Each row is a point on a landscape with many valleys, with its height.
A ball rolls from a point to the lowest of its 2 nearest points, and stops where none of them is lower. Distance is the straight distance between rows; heights are no part of it.
q_201 h=440: [-0.75,+0.90,+1.37,-2.78,-1.17,-3.43,+0.00,-2.06,-0.62,+1.48,-0.95,-0.12,+3.00,+0.24,+0.87,+2.44,-1.13,-0.99,+0.07,+3.57,+0.99,+1.74,+1.21,+4.08,-0.25,+0.71,-0.94,-0.89,-0.28,+1.24]
q_455 h=587: [-0.91,-0.99,+0.99,-0.22,+2.69,+1.32,+1.53,+1.55,-0.21,+0.21,-2.12,+0.63,+1.77,+2.89,-2.32,-1.06,+0.76,-0.33,-1.79,-3.79,+0.54,+1.43,-0.98,+0.71,-0.71,-2.63,-0.27,+1.30,+0.33,-2.28]
q_61 h=642: [-1.99,-0.09,+2.56,+0.95,+3.20,+3.51,-1.40,+0.47,-2.28,-1.03,-0.08,+3.66,+0.37,+3.33,+2.20,-0.52,+0.21,+1.69,+0.80,-2.47,-1.51,-0.20,+1.00,-0.27,-1.84,-0.86,-1.02,-3.41,+0.60,-2.96]
q_330 h=636: [-1.80,-4.24,-0.97,-2.17,+0.68,+0.56,+0.04,+1.08,+2.23,-6.51,-3.17,+1.05,-2.77,-0.36,+0.42,-2.35,-0.66,-1.30,-1.96,+0.40,+0.31,+2.87,+3.04,+1.01,+0.28,-1.14,+2.11,-1.44,+1.37,+0.02]
q_270 h=276: [+0.12,-2.26,-1.91,+2.51,+0.21,+3.24,-1.55,+0.58,-0.28,+0.52,+0.23,-2.57,-0.93,-1.11,+2.03,-0.33,+1.49,-0.29,-1.05,+1.53,+2.13,+4.93,-2.38,-1.76,+1.02,-1.11,+0.22,+0.05,+0.62,-2.13]
q_676 h=300: [-1.98,-2.50,-2.40,-1.98,-2.63,+3.31,-0.55,+0.03,-0.54,-0.40,-3.03,+0.80,+0.94,-0.94,+2.43,-1.76,+1.02,+0.71,+0.08,-0.15,-3.11,-0.49,+2.19,+2.34,+0.63,+1.36,+1.03,-1.06,-1.57,+0.11]
q_804 h=439: [-1.45,+0.68,-1.18,-4.07,+0.24,-4.20,+1.04,-1.11,+2.70,-1.60,-0.24,-2.00,-1.70,-2.30,-1.98,+1.67,-2.36,-1.18,-2.62,+0.82,-0.83,-3.81,+1.09,-0.08,+0.65,+0.12,-0.49,+2.21,-0.52,+3.00]
q_492 h=270: [+0.09,-0.70,+1.05,+3.20,-1.85,+4.53,-2.33,+2.66,+0.55,+0.28,-0.86,+0.49,-0.62,-1.00,-1.10,-2.38,+1.20,+1.98,+0.03,-1.66,+4.21,+0.14,-2.59,+0.30,-0.18,+0.68,+0.13,-3.55,+0.25,+0.23]
q_797 h=378: [+1.03,-1.50,+1.73,-1.12,+0.34,-1.14,+1.41,+1.41,+0.15,-3.75,+0.45,+1.56,+0.45,+2.11,+1.12,-0.38,+2.79,+0.13,+1.25,-1.16,-3.57,-2.54,+0.43,-1.68,+1.13,+0.73,+2.45,-1.44,+1.44,-0.22]
q_314 h=543: [-0.69,-0.14,-3.74,-3.51,-1.79,+2.45,+0.03,-0.25,+2.01,-2.30,-2.79,+0.07,-2.70,-3.20,+1.20,-2.67,-2.62,+1.18,-2.29,+1.34,+1.66,+3.17,+2.07,+2.69,-0.82,-1.85,+1.87,+0.99,-0.49,+1.37]
q_601 h=45: [+0.17,-1.44,+2.27,-0.20,+0.16,-1.39,+1.88,+1.55,+0.08,-0.22,-1.09,-1.34,+3.26,+1.22,-1.78,+0.32,+2.16,-2.30,-0.40,+1.67,+0.33,+1.70,-0.36,+0.63,+0.33,+0.31,-0.14,-0.66,+0.79,+0.10]
q_620 h=461: [-1.24,+1.79,-1.04,-4.21,-0.51,-2.67,+1.43,-2.22,+2.16,-2.16,-0.79,-3.20,+0.14,-1.30,-1.54,+0.47,-1.01,-0.57,-0.03,+1.52,-1.34,-3.11,+1.57,-1.80,-1.28,-1.09,-0.46,+0.06,+1.18,+2.63]
q_136 h=723: [+2.43,+1.43,-1.42,+3.38,-2.23,-0.85,-1.14,+2.21,-1.66,+5.00,+2.97,+0.07,-0.91,-0.07,+2.25,-1.17,-0.09,+0.17,-0.55,-0.19,+0.13,+3.74,-1.95,+0.86,+0.59,+0.30,+2.46,+1.52,-0.71,+0.44]
q_434 h=48: [-0.29,+0.19,-0.61,+2.39,+0.37,-1.86,+1.80,+1.14,-1.34,+2.16,+0.92,+3.54,+0.07,+2.49,-0.58,-0.96,+0.98,-2.19,-2.61,-1.10,+0.46,-0.24,+1.48,+3.11,-0.79,+0.51,+1.95,+4.46,-1.37,-0.06]
q_407 h=343: [-1.52,+1.69,-3.48,-0.38,+0.08,+1.81,-0.73,-2.99,+0.40,+0.90,-0.44,-1.36,-1.67,-1.72,+1.90,-0.72,-0.86,+2.14,+0.04,+1.32,-0.18,-0.35,+0.88,-0.86,-0.21,-0.89,-1.26,+3.27,-0.59,-0.46]
q_650 h=192: [-1.60,-0.47,-1.58,-0.03,-0.22,+6.74,-3.07,+0.40,-1.90,-1.05,+0.63,+0.03,-0.53,-2.61,+2.82,-1.83,-1.17,+2.22,+1.31,+0.38,+0.50,+1.25,+0.34,-1.21,+1.81,+0.89,-1.21,-3.22,-1.85,-1.08]
q_333 h=407: [-1.79,+1.42,-3.73,-2.59,+1.54,+1.17,+0.28,-2.53,+1.05,-1.33,-1.11,-1.00,-1.20,-2.88,+0.28,-1.64,-1.32,+2.50,-0.02,+1.13,-0.75,-1.32,+4.55,-1.27,-0.84,-2.05,-0.98,+1.01,-0.08,+0.37]
q_764 h=55: [+0.95,+1.51,-1.09,-1.38,+0.71,-0.30,+1.91,+2.68,+0.80,+2.86,-1.83,+1.86,+3.62,+0.27,-1.75,-1.88,-0.36,+0.19,+1.71,-3.04,-0.94,-1.96,-0.78,+0.66,-1.19,+0.28,+0.39,-0.06,-1.69,+0.42]
q_550 h=209: [+3.14,-3.86,-0.24,+0.51,+2.34,-2.30,+0.78,+1.74,+0.71,-0.53,+0.01,-3.19,+0.94,-0.52,-2.56,+2.94,+1.30,-0.44,+0.28,-0.04,+0.26,-2.40,-0.80,-3.63,+0.23,-1.80,+0.07,+1.24,+1.28,-0.07]
q_688 h=395: [+2.37,-0.14,+0.89,+0.58,-1.45,+0.28,-0.28,+2.16,-1.08,+1.26,-1.12,+4.02,+1.82,-0.38,-1.04,-1.11,-0.96,-1.76,+0.59,+1.32,+1.75,+3.86,+0.15,+5.17,-1.12,+0.92,+1.48,-1.36,-2.77,+0.42]
q_753 h=246: [-1.18,-1.61,-2.73,-0.32,-1.22,+3.45,-1.59,+0.95,-1.69,+0.10,-0.67,-2.12,+0.92,-2.91,+0.95,-1.29,+0.24,+0.70,+2.05,+1.74,-1.12,-0.45,+1.15,-0.47,+2.02,+2.28,-0.35,-1.30,-2.89,+0.12]
q_10 h=441: [-0.54,+1.84,+1.52,+0.03,-2.66,-4.28,-0.45,-2.56,+1.23,+1.21,+1.70,+2.23,-2.74,-0.61,-1.72,+0.21,-1.21,-0.86,-2.11,+1.64,-1.81,-0.58,-0.78,+1.85,+0.52,+1.77,-0.59,+0.17,-0.68,+1.68]
q_461 h=509: [+0.72,+1.32,+2.75,-0.66,+1.59,-1.65,+3.88,-1.43,-1.33,+2.42,+0.53,-0.26,+1.95,+0.74,-0.57,+4.08,-1.01,-3.24,+0.07,-0.84,-0.36,-1.60,+0.00,+2.62,+0.67,-0.16,-1.69,+0.37,+1.52,+2.13]
q_70 h=505: [-0.85,-0.10,-1.44,+2.16,-1.30,+1.42,-1.78,-1.79,+1.75,+0.09,-0.95,+1.11,-2.24,-1.69,-1.11,-0.15,-2.15,-0.26,-0.49,+1.84,+2.79,+3.57,+0.04,+2.57,-1.90,-0.02,-0.38,+0.14,-1.83,-0.50]
q_188 h=588: [-0.50,+1.09,+1.90,-2.44,+1.58,-0.77,-0.08,-3.08,-0.02,-2.48,-1.97,+0.79,+1.35,+1.30,+0.52,+0.33,-2.65,+2.23,+3.52,-0.62,-0.92,-0.46,+2.32,-0.91,-2.82,-1.94,-1.44,-3.74,+2.16,+0.74]
q_479 h=522: [-1.62,-2.08,-1.28,-2.21,+2.35,-1.55,+0.15,-2.80,-0.40,-4.07,-1.13,-2.96,-0.99,+0.94,+1.14,+1.05,-0.20,+1.01,+0.21,+1.16,+0.10,-2.22,+4.84,-2.22,-1.73,-1.73,-0.45,-0.04,+1.67,-1.40]
q_286 h=239: [-1.54,+0.25,+2.48,+2.82,-1.44,+0.19,-1.52,-0.59,-0.62,+1.98,+0.42,-1.89,+1.53,+0.59,-1.76,-0.10,+3.92,-0.57,-1.43,+1.05,+1.75,+0.03,+0.12,+2.08,-0.50,+2.03,-3.08,-1.03,-1.13,+0.02]
q_822 h=678: [+4.09,+0.44,-0.05,+1.97,+1.59,-1.00,+1.82,+0.14,-0.11,+2.80,+1.33,-0.81,-0.55,-1.61,+1.26,+4.20,-0.79,+0.72,+1.72,-1.57,+0.48,-3.19,-2.48,-2.49,+0.52,-1.28,+0.81,+1.25,+3.17,+0.66]
q_788 h=646: [-0.32,+1.84,+0.42,+0.21,-0.26,+1.62,-0.52,+0.03,-1.29,+2.49,+0.20,-4.19,+2.82,+0.29,+0.73,+0.74,+1.29,+1.79,+2.20,-0.15,+0.53,+1.16,-1.90,-2.26,-0.72,-0.57,-1.97,-0.82,+1.18,-1.49]
q_913 h=430: [+2.97,-1.36,+1.47,-1.25,+3.05,-0.59,+0.83,+0.95,-1.43,-2.37,+1.91,+1.50,+0.89,-1.26,+0.42,+3.50,-1.99,-0.87,+3.29,+1.00,-1.53,-2.59,+0.08,-3.78,+2.07,+0.91,-0.23,-1.90,-0.53,+1.56]
q_740 h=479: [+0.71,+1.41,+2.26,-2.84,+0.95,-3.59,+3.14,-0.52,-2.52,+1.79,+1.06,+1.07,+2.75,+0.86,-0.07,+3.13,-1.74,-2.55,+0.15,+1.53,+0.23,+1.32,+0.27,+4.04,+0.52,+0.95,-0.62,+0.90,+0.79,+2.97]
q_309 h=259: [-2.36,+3.01,+0.83,-0.56,-0.26,+2.96,-0.43,-0.91,-0.13,+1.16,-0.77,+2.10,+2.25,+1.94,+0.07,-2.12,+1.16,+2.10,+1.28,-3.62,-1.88,-2.34,+0.63,+1.34,-2.00,+0.51,-2.00,-1.00,-0.50,-0.49]
q_202 h=591: [-0.03,-2.20,-0.43,-1.96,-0.49,-1.52,+0.96,-0.25,+2.00,-2.34,-3.24,-0.04,+0.77,+2.04,+0.67,-1.00,+0.12,+1.09,+0.19,-0.15,-0.18,+0.26,+2.05,+0.42,-0.80,-1.10,+1.52,-1.46,+1.65,-0.64]
q_334 h=225: [+0.38,+0.23,+1.22,+4.04,-0.35,-1.57,-0.08,+1.58,-1.46,+0.90,+1.69,+2.75,+0.54,+2.75,+0.68,-0.26,+3.79,-1.18,-0.80,+0.36,+0.18,-1.70,+0.45,+0.66,+0.44,+1.84,+1.85,+2.60,-0.54,+0.34]
q_386 h=618: [-1.37,-1.90,+0.79,-1.89,+0.06,+0.37,+0.60,+0.51,+1.67,-4.74,-2.36,-0.45,-1.90,+2.16,+0.64,-1.94,+0.58,-0.09,-1.95,-0.73,-0.38,+2.13,+0.65,-0.69,+0.46,-2.09,+1.67,-0.36,+2.27,-1.37]
q_564 h=240: [-1.74,+2.95,+1.63,+0.19,-0.88,-0.17,+0.01,+1.49,-1.41,+1.57,-0.16,+1.92,+2.82,+2.09,-0.31,-2.34,+2.81,+0.67,+1.33,-0.32,-0.58,-2.88,+1.00,+2.39,-1.19,+1.87,-0.80,-2.11,-0.49,+0.88]
q_183 h=411: [+0.02,-0.83,-1.31,+3.13,-1.22,+1.89,-1.83,-0.32,+1.42,-1.35,+1.73,-2.90,-3.86,-2.44,-1.30,-1.93,+0.52,-1.45,-2.04,+0.60,-0.24,+1.05,-2.93,-2.60,+4.03,+0.24,+0.22,+0.92,-1.38,+0.35]
q_169 h=563: [-0.94,-0.47,-1.59,-2.89,-2.12,-1.20,+0.02,-0.04,+2.85,-1.49,-3.62,-0.11,-0.84,-0.98,+1.34,-0.77,-1.42,+1.14,-1.81,+1.87,+1.34,+1.98,+1.34,+2.50,-0.58,-0.89,+1.31,-0.71,+1.49,+1.22]
q_372 h=455: [+0.04,-0.51,+0.34,+0.45,-0.04,+0.88,-0.51,-0.24,+0.01,+0.04,-1.55,+2.40,+0.89,+1.78,+0.85,+0.12,-0.75,-0.65,-0.23,+0.46,+1.10,+3.42,+0.99,+3.21,-0.60,-0.19,-0.07,+0.62,-1.46,-2.37]
q_487 h=443: [+0.58,+1.16,-2.97,+1.61,-0.80,+1.88,-0.93,+0.20,+0.39,-1.59,+2.69,-1.23,-4.64,-2.43,-0.55,-2.83,-0.79,-0.59,-1.72,-1.84,-1.03,+1.13,-4.67,-2.51,+3.28,-1.47,+1.21,+2.96,-2.17,-0.19]
q_709 h=145: [+2.96,-1.68,-0.82,+2.45,+0.63,-3.03,-0.28,+1.17,+1.34,+1.65,-0.17,-2.01,+0.17,-0.90,-2.56,+1.23,+1.09,+1.79,+0.43,+0.08,+1.66,-1.82,-1.47,-3.14,-1.08,-0.45,-0.31,+0.49,-0.06,-0.77]
q_344 h=468: [-1.08,+0.47,-0.33,-0.11,-2.99,-3.49,-0.25,-1.94,+0.38,+3.75,+0.19,-0.71,-1.26,+0.39,+0.96,+0.49,+1.29,+1.10,-3.16,+1.30,+0.30,+1.18,-0.14,+0.50,-0.89,-0.53,+1.68,+1.72,+2.69,+1.10]
q_223 h=132: [-0.55,+4.30,-0.96,-0.28,-1.45,+2.21,+0.37,-0.16,-0.78,+3.34,+1.38,+2.02,+1.07,+2.08,+1.08,-1.08,-0.75,+0.77,+0.84,-2.87,-1.95,-0.11,-0.85,+2.07,-0.70,+0.96,-0.66,+1.43,-1.95,-1.09]
q_396 h=472: [+0.23,-0.32,-0.95,+0.82,-0.92,-1.30,-1.52,-1.01,+0.40,-0.29,+1.85,+0.27,-1.36,-3.03,-0.60,+0.75,-0.56,+0.87,+1.48,+2.54,-1.17,-3.03,+0.23,-1.90,+0.83,+3.11,-0.82,+0.25,-2.78,+0.80]
q_862 h=517: [+0.87,+0.64,+0.48,-0.56,+1.35,-1.61,+1.34,-1.37,+2.07,-0.63,+0.36,-0.69,-1.99,+0.14,-1.48,+1.94,-1.08,-0.83,-1.24,-0.90,-0.55,-1.28,-2.75,-1.85,+0.34,-1.91,+0.00,+3.45,+2.06,-0.12]
q_284 h=405: [-0.45,-2.29,-1.67,-3.15,+0.59,-2.36,+1.52,+0.15,+2.15,-1.60,-0.91,+0.73,-0.46,-1.01,-1.71,+0.92,-2.02,-2.64,-1.50,-0.17,-0.94,-1.87,+2.00,+0.93,+1.38,+0.85,-0.45,+2.03,-2.66,+1.00]
q_587 h=123: [+1.24,+0.20,-1.82,+0.72,+2.13,+1.32,+1.06,+2.94,-0.82,+2.47,+1.05,+1.70,+2.23,+0.67,-2.27,-0.66,-0.63,-0.72,+0.73,-3.56,-0.72,-1.61,-1.11,-0.49,+0.43,+0.75,-0.80,+2.22,-3.38,-0.80]
q_257 h=619: [-1.15,-0.84,+2.56,+0.58,+4.48,+1.83,+0.33,+1.08,-2.23,-0.79,-1.15,+2.00,+1.25,+4.03,-1.32,-0.61,+0.49,-0.51,-0.60,-3.91,-1.65,-0.11,+0.46,-0.98,-1.47,-1.16,-0.80,-0.85,+0.62,-3.16]
q_424 h=323: [-0.28,-0.49,-1.09,+1.41,-1.39,+0.65,-1.29,-0.86,+1.22,-0.25,-0.22,-3.13,-0.89,-1.67,+1.25,+1.81,+0.65,-0.55,-1.12,+5.27,+1.62,+5.05,-0.23,-1.01,+1.25,-0.44,+0.72,+0.27,+0.60,-0.58]
q_39 h=365: [-0.50,-0.53,-0.62,-0.97,+0.43,-0.92,-1.02,-1.71,+1.30,-1.45,-1.39,-3.25,+0.44,-2.61,+0.84,+1.82,-0.83,+0.61,-0.05,+4.97,+1.97,+3.08,+1.23,-1.54,-1.50,-0.92,-0.74,-1.14,+0.26,+0.48]
q_107 h=327: [-0.51,+3.00,+3.09,-0.14,-0.52,-2.26,+0.83,+1.45,-1.71,+0.96,+1.61,+3.96,+2.53,+2.59,+0.30,-1.85,+2.31,-0.50,+1.95,+0.14,-1.99,-2.60,-0.03,+2.45,-0.06,+1.30,+1.73,-1.19,+0.82,+2.69]
q_451 h=372: [-0.14,+0.01,-0.32,+3.77,-0.44,+0.20,-1.34,+0.43,-0.66,-0.25,+2.63,-1.27,-2.49,+0.45,+0.76,+0.08,+1.63,-1.02,-0.99,+0.34,-0.75,-1.00,-2.14,-2.24,+2.88,+0.99,-0.43,+1.46,-0.90,-0.81]
q_158 h=159: [+1.07,-2.44,+0.83,+1.12,+1.26,-3.33,+1.86,+2.14,+1.11,-0.29,-0.44,-3.27,+0.99,+0.34,-2.91,+2.75,+1.59,-3.66,-2.15,+0.80,+0.73,+0.74,-0.57,-1.49,+0.65,-0.67,+0.50,+1.55,-0.58,-0.61]
q_220 h=349: [+2.62,+0.38,+1.63,+2.01,-1.44,+0.67,-0.18,+3.46,-0.66,+0.08,-0.28,+2.96,+1.15,+0.35,+0.29,-0.33,-0.08,-0.37,+1.61,+2.20,+1.14,+2.95,-1.02,+1.19,+0.74,+1.75,+1.94,-2.74,-0.96,+0.32]
q_240 h=480: [-1.89,+0.26,-0.15,-0.15,-3.19,-2.38,-1.66,-3.13,+1.30,+0.10,+0.66,-0.46,-2.00,-2.38,-1.08,-1.12,-0.33,-0.31,-1.41,+3.33,-1.46,-1.79,+1.17,+1.01,+0.42,+3.01,-0.85,+0.16,-1.44,+1.69]
q_758 h=665: [+1.03,+1.57,+0.01,+0.33,+1.42,+0.13,+1.77,-1.11,-1.05,+2.21,+2.44,-2.53,+0.02,-0.42,+1.81,+2.82,+0.79,+0.67,+1.78,-1.31,+1.34,-0.33,-3.12,-3.08,+0.40,-1.41,-0.97,+0.84,+3.37,-0.65]
q_943 h=737: [+1.04,-0.87,-1.25,+3.61,-2.84,+2.67,-1.82,+0.46,-0.84,+1.67,+0.41,+0.54,-3.12,-0.62,+2.06,-1.69,+0.85,+0.06,-1.29,-0.26,+1.43,+2.56,-1.22,+2.02,+1.53,+1.56,+2.15,+0.76,-1.01,+0.49]
q_59 h=706: [+3.14,+0.70,-0.71,+0.37,-0.51,-0.90,+1.14,+1.53,-1.14,+2.38,+2.24,+0.06,-0.25,+0.87,+2.68,+1.64,-0.24,-0.60,+0.80,+0.05,-0.59,+1.75,-2.21,-0.07,+0.84,+0.54,+2.14,+3.01,+0.23,+0.06]
q_785 h=550: [-1.03,+1.24,+2.33,-1.29,+1.64,-0.24,+2.08,-1.67,+0.64,-1.47,+0.12,-0.35,+0.06,+2.08,-1.29,+0.86,-0.67,-0.47,+0.27,-3.41,-1.53,-0.91,-2.06,-2.47,-0.72,-1.55,-1.24,+0.30,+3.49,-0.78]
q_907 h=304: [+0.40,-0.54,+1.20,+2.30,-1.40,+3.01,-2.42,+1.63,+0.60,-1.37,-0.54,+2.34,-1.73,-0.93,+0.14,-1.59,-0.44,+1.04,+1.36,+1.20,+2.14,+1.62,-0.61,-0.19,+0.23,+1.51,+1.06,-3.83,-0.24,-0.43]
q_180 h=220: [+1.81,-0.11,+0.34,+3.99,-0.07,-0.18,-1.06,+3.50,+1.43,+1.57,-0.29,-0.49,+0.89,+0.19,-2.00,-0.86,+1.36,+1.53,+0.94,-1.64,+3.13,-0.30,-2.05,-1.12,-0.73,+0.25,-0.12,-1.90,+0.10,-0.45]
q_362 h=151: [-0.64,-0.43,+2.92,+2.82,+0.05,+2.26,-0.41,+2.52,-1.29,-0.11,-0.79,-0.15,+2.15,+1.10,-2.59,-2.34,+3.38,-1.97,-1.10,+0.76,+1.30,+0.91,-0.31,+0.72,+0.16,+1.13,-1.10,-2.32,-0.73,-0.62]
q_921 h=318: [-0.98,-0.49,+1.43,+3.33,-2.70,-0.95,-1.82,-0.15,+0.60,+0.65,+1.17,-2.12,-1.65,+0.77,-0.23,-0.50,+3.89,-0.40,-1.12,+2.76,+0.64,-0.04,-1.13,-0.10,+0.74,+1.44,-0.03,-0.57,+0.28,-0.08]
q_524 h=252: [-1.59,+3.18,-1.64,-0.69,-1.54,+2.15,-0.50,-2.98,-1.73,+3.18,+2.17,-0.18,-1.11,-0.32,+1.29,-0.29,-1.22,+0.51,-0.46,-0.90,-0.85,+1.37,-1.22,+1.55,-0.24,+0.49,-0.81,+3.24,-1.70,-1.08]
q_533 h=544: [-0.90,-1.45,-1.27,+0.63,+0.82,+0.39,+0.44,-0.16,+1.86,+1.34,-1.79,-2.07,+0.50,+1.84,-1.31,-0.97,+1.12,+0.89,-1.62,-2.37,+1.96,+1.06,-0.91,-0.15,-2.25,-2.75,-0.73,+2.43,+2.06,-2.38]
q_64 h=251: [+1.24,-1.40,-3.51,-0.77,+1.95,+2.09,-0.02,+0.96,+0.19,+0.73,+1.53,+0.47,-1.86,-0.97,-2.76,-1.85,-1.99,-0.12,+0.05,-4.86,-1.57,-0.88,-0.76,-0.78,+1.26,-0.54,-0.71,+3.12,-4.61,-1.97]
q_171 h=491: [-1.19,-1.14,-1.42,-3.31,+1.04,-2.75,+2.09,-3.13,+1.08,-1.50,-0.44,-4.11,+0.13,-0.45,+0.21,+2.44,-0.72,+0.91,+0.90,+0.38,+0.52,-4.48,+4.77,-0.88,-0.92,-0.92,-0.97,+1.63,+2.24,+0.18]
q_868 h=448: [+0.16,-0.28,+0.39,+0.08,+1.76,+0.98,-1.69,-0.11,-1.34,-1.70,+2.80,+0.69,+0.43,-2.02,+0.51,+1.30,-1.86,+1.96,+2.53,+1.28,-0.44,-2.61,+1.76,-3.82,+0.52,+2.16,-2.36,-1.88,-1.79,-0.42]
q_410 h=690: [+5.14,+2.44,-0.13,+1.12,+0.63,-1.33,+0.59,+1.19,-1.65,+2.72,+2.68,+1.18,-1.41,-0.80,+1.03,+2.95,-1.43,-1.47,-0.30,-1.94,-1.15,-1.61,-4.29,-1.72,+2.10,-1.49,+2.63,+2.37,+1.07,+1.43]
q_114 h=236: [+0.19,-1.85,-1.69,+1.28,-0.66,+6.87,-2.16,+1.03,-1.41,-0.85,+0.55,-0.41,-2.36,-2.78,+1.75,-2.38,-0.03,+1.63,+0.53,+0.40,+1.86,+4.27,-2.22,-0.41,+2.63,-0.74,+0.93,-1.24,+0.60,-1.80]
q_523 h=478: [+1.80,+0.74,-2.53,+0.09,-0.45,-0.49,+0.60,-1.02,+1.53,-0.96,+1.50,+0.33,-3.88,-1.16,-0.32,-0.38,-1.81,-0.85,-1.59,-1.28,-1.09,+0.28,-2.71,-1.81,+1.31,-1.61,+1.62,+4.46,-1.24,-0.29]
q_723 h=195: [+1.22,+2.08,+1.80,-0.69,+0.39,-1.84,+0.94,+1.26,+1.51,+0.88,-0.62,+0.51,+2.13,+0.46,-1.58,-0.78,-0.30,+2.17,+3.16,-2.41,-0.55,-2.46,-1.45,-1.43,-2.63,-0.75,-0.89,-2.66,+0.67,+0.79]
q_439 h=660: [-2.39,+1.04,+1.24,+0.86,+1.16,+3.99,-2.12,+0.81,-1.25,-1.22,+2.45,+2.25,-0.63,+1.86,+2.89,-0.55,+0.09,+2.08,+1.02,-2.24,-0.82,-1.87,+0.50,-2.60,+0.15,+1.17,-0.72,-2.32,-0.28,-1.81]
q_228 h=560: [-2.61,-0.34,+0.98,-3.28,+2.17,-0.86,-0.81,-4.04,+0.01,-3.30,-1.71,-1.09,+0.71,+1.06,+0.78,+0.89,-2.52,+0.70,+1.32,+0.24,+1.05,-1.77,+4.79,+0.01,-3.35,-2.96,-3.06,-2.48,+0.61,+0.24]
q_498 h=314: [-0.42,-1.53,+2.18,+1.58,-0.47,-2.39,+0.86,+1.04,-0.46,-2.19,-0.04,+2.49,+0.55,+4.19,+0.22,-0.89,+4.41,-1.01,-0.80,-0.12,-0.89,-2.04,+1.06,+1.59,-0.21,+0.74,+2.46,+0.72,+1.44,-0.38]
q_858 h=628: [+0.03,+0.99,+1.83,-0.96,+1.63,+1.04,-0.30,+0.46,-2.69,+0.91,+1.56,-2.40,+4.11,+0.26,+0.84,+1.60,+0.93,+1.13,+2.99,-1.21,-0.07,-1.89,+0.38,-2.10,+0.11,+0.56,-2.51,-2.99,+1.04,-0.70]
q_671 h=525: [-0.80,-0.36,-2.21,+0.04,-2.11,+4.12,-1.93,-2.71,+1.49,-0.93,-2.09,-1.05,-3.13,-4.47,-1.16,-1.36,-2.69,+0.12,-2.00,+0.74,+3.40,+3.29,+0.20,+3.08,-0.85,-1.13,+0.43,+0.04,-1.35,+1.52]
q_436 h=502: [-0.24,+0.50,-0.41,+1.55,-0.93,-0.80,-0.05,-0.34,+0.43,+3.62,-1.56,-0.79,-0.08,+1.34,+1.21,-0.38,+1.13,+1.38,-1.83,+0.19,+1.98,+2.13,-1.56,+0.64,-1.84,-0.85,+0.39,+1.49,+2.25,-0.97]
q_271 h=399: [+0.12,-0.61,-0.55,-1.69,+0.18,-1.04,-0.27,-1.64,+0.30,-0.13,-1.41,-1.41,+2.16,-1.58,-0.59,+1.80,-1.79,-1.43,+1.00,+4.48,+1.63,+3.30,+2.03,+1.30,-0.27,+0.57,-2.51,-1.20,-0.91,+0.36]
q_400 h=545: [+0.12,+1.21,+3.18,-0.22,+2.00,-0.79,+3.26,-1.34,-0.65,+0.05,+0.16,+0.19,+2.99,+2.05,-0.01,+3.47,-0.32,-0.89,+1.47,-2.61,-0.29,-2.63,+0.58,+0.61,-1.86,-1.62,-1.77,-0.62,+3.78,+0.72]
q_735 h=650: [-1.58,-1.88,-0.82,-3.77,-0.29,+0.87,+0.93,-0.13,+0.83,-5.31,-1.63,+1.87,-2.01,-0.75,+1.83,-0.61,-2.31,-1.84,-1.54,+1.87,-0.46,+4.24,+2.41,+2.94,+1.74,+0.11,+0.90,-0.46,-1.03,-1.01]
q_484 h=410: [+3.13,-2.73,+1.01,-1.79,+1.23,-3.09,+1.87,+1.27,-0.19,-2.99,+0.13,+1.97,+1.99,+0.37,-0.05,+2.38,+0.36,-0.10,+3.13,+0.78,-3.10,-3.04,+0.29,-1.06,+2.01,+0.89,+3.03,-1.57,+1.02,+1.61]
q_74 h=346: [-0.21,-2.80,-2.02,-1.17,+0.91,+0.63,+1.24,+1.36,+0.89,-1.76,-0.69,+0.95,-1.50,+0.12,-3.37,-0.83,-1.81,-3.07,-1.88,-2.22,-1.40,-0.52,+0.47,+0.85,+1.15,+1.36,-0.67,+3.32,-5.07,-1.17]
q_506 h=435: [+0.64,+1.63,+1.36,+2.05,-2.42,-5.37,-1.69,+0.71,-1.31,+5.09,+1.74,+0.74,-0.69,+0.25,-0.44,-0.53,+1.52,+0.13,-2.40,+0.98,-0.32,+0.12,-0.07,+0.80,-1.13,+1.31,+1.48,-0.04,+2.32,+2.04]
q_478 h=397: [+0.30,+3.07,+3.14,-0.10,-1.57,-3.93,-0.39,-1.28,-1.20,+2.36,+2.59,+2.46,-0.44,+0.59,-0.50,+0.16,+1.24,-0.11,-0.91,+0.58,-1.59,-2.02,-0.80,+1.99,-0.37,+1.93,+0.59,-0.36,+1.39,+2.68]
q_468 h=612: [-0.16,+2.00,+1.68,-2.32,+1.58,+1.99,-0.85,-0.38,-1.41,-0.27,-0.20,-0.60,+2.63,+0.73,+2.61,+0.64,-0.79,+2.73,+4.51,-2.31,-1.38,-1.75,+1.34,-2.53,-1.88,-0.36,-1.69,-4.93,+1.42,-0.60]

Where does a ball stop that starts at each point below?
q_785: q_601
q_461: q_650
q_136: q_764
q_396: q_434
q_257: q_478
q_468: q_764
q_804: q_764
q_735: q_709
q_386: q_709
q_688: q_709
